Each row is a point on a landscape with many peaks, with its height.
A climber steps from a point to the highest of its 3 nearest points, and stops where none of them is higher. Distance is the straight distance between rows; heights are no part of it.
J_727: 7  26  -4  4  -4  25  6  -12  h=195
J_389: 6  -30  21  17  -22  -32  17  29  h=424
J_706: 8  -45  36  28  -64  -3  19  24  h=552
J_142: 13  -3  4  8  -4  -26  19  25  h=315
J_158: -38  -2  -53  22  60  -59  -8  10  h=163
J_840: -32  -7  -39  12  61  -59  -7  5  h=197
J_601: 0  3  45  -7  -2  52  -4  -37  h=325
J_791: -1  -7  38  18  -29  32  10  -21  h=140
J_950: -9  41  -44  -30  20  33  -42  -45  h=492
J_757: 6  17  6  5  -13  16  11  -2  h=177
J_281: 8  -21  5  11  6  -42  13  27  h=795
J_951: 10  15  -2  3  -5  -10  4  20  h=259
J_787: -13  -3  -28  -5  40  -47  -1  26  h=720
J_550: 10  -41  23  20  -15  -48  16  32  h=390
J_772: -8  46  -65  -40  12  26  -47  -39  h=578
J_946: -8  27  -58  -34  31  -22  -20  7  h=451
J_502: -3  -30  9  20  11  -52  11  26  h=671
J_892: -7  38  -57  -26  5  17  -26  -18  h=532
J_829: 9  -9  14  15  -23  -13  17  22  h=411
J_583: 3  -28  76  -21  -9  48  7  -36  h=692
J_211: 7  -59  30  30  -39  -28  19  40  h=517
J_612: -15  9  -42  -8  53  -48  -12  13  h=261
J_320: -18  -3  -33  -3  51  -50  1  15  h=328
J_450: 1  35  -30  -11  12  32  -19  -26  h=432
J_965: 10  -15  20  19  -30  -4  16  21  h=442
J_748: 9  -50  28  27  -42  -21  19  33  h=512
J_654: -30  2  -52  0  67  -59  -16  6  h=160
J_477: 9  -8  62  -18  -1  51  0  -36  h=389
J_942: 4  22  10  -12  14  49  -9  -33  h=295
J_484: 1  0  -12  2  21  -35  11  24  h=24
J_877: 5  -21  61  4  -27  42  9  -33  h=158
J_955: 0  35  -43  -23  11  20  -28  -15  h=599
J_890: 10  18  -15  -6  2  8  6  5  h=204
J_203: 0  -25  57  23  -38  36  8  -24  h=45
J_585: 3  32  -11  -8  7  43  -15  -30  h=335
J_77: 10  -32  41  26  -56  15  18  8  h=768
J_381: -20  12  -60  -24  54  -46  -13  15  h=213
J_628: 13  -24  25  20  -40  -18  18  28  h=478
J_111: 0  30  -55  -28  16  2  -19  5  h=484
J_475: 4  -25  39  26  -46  24  12  -7  h=425
J_613: -2  0  51  2  -3  46  3  -34  h=304
J_940: 2  47  -59  -29  8  24  -34  -26  h=513
J_439: 4  -3  48  -15  3  53  -1  -38  h=334
J_656: 6  -65  30  28  -54  -14  26  38  h=526
J_653: 3  29  -28  -8  8  9  -3  -1  h=320
J_914: 6  8  27  16  -23  24  12  -6  h=161
J_681: -10  -14  -9  10  37  -60  6  23  h=166
J_371: 1  24  -33  -17  22  -20  -5  19  h=299
J_431: 11  -8  68  -33  2  56  -2  -32  h=319
J_306: 0  27  -5  -21  20  47  -27  -43  h=292
J_842: 5  20  -29  -9  14  -6  3  14  h=155
J_972: 7  -1  17  15  -25  1  15  15  h=412
J_54: -5  12  -33  -12  28  -31  0  22  h=585
J_528: 6  -16  29  25  -44  10  13  3  h=531
J_15: -8  48  -74  -38  13  1  -40  -6  h=495
J_669: -1  -34  49  21  -41  29  15  -20  h=176
J_860: 9  7  4  8  -11  -16  18  20  h=340

For each start below, name the point where the climber stops.
J_914: J_628
J_942: J_955
J_371: J_787
J_748: J_77
J_306: J_955
J_158: J_787
J_946: J_955
J_951: J_628
J_211: J_77
J_791: J_77
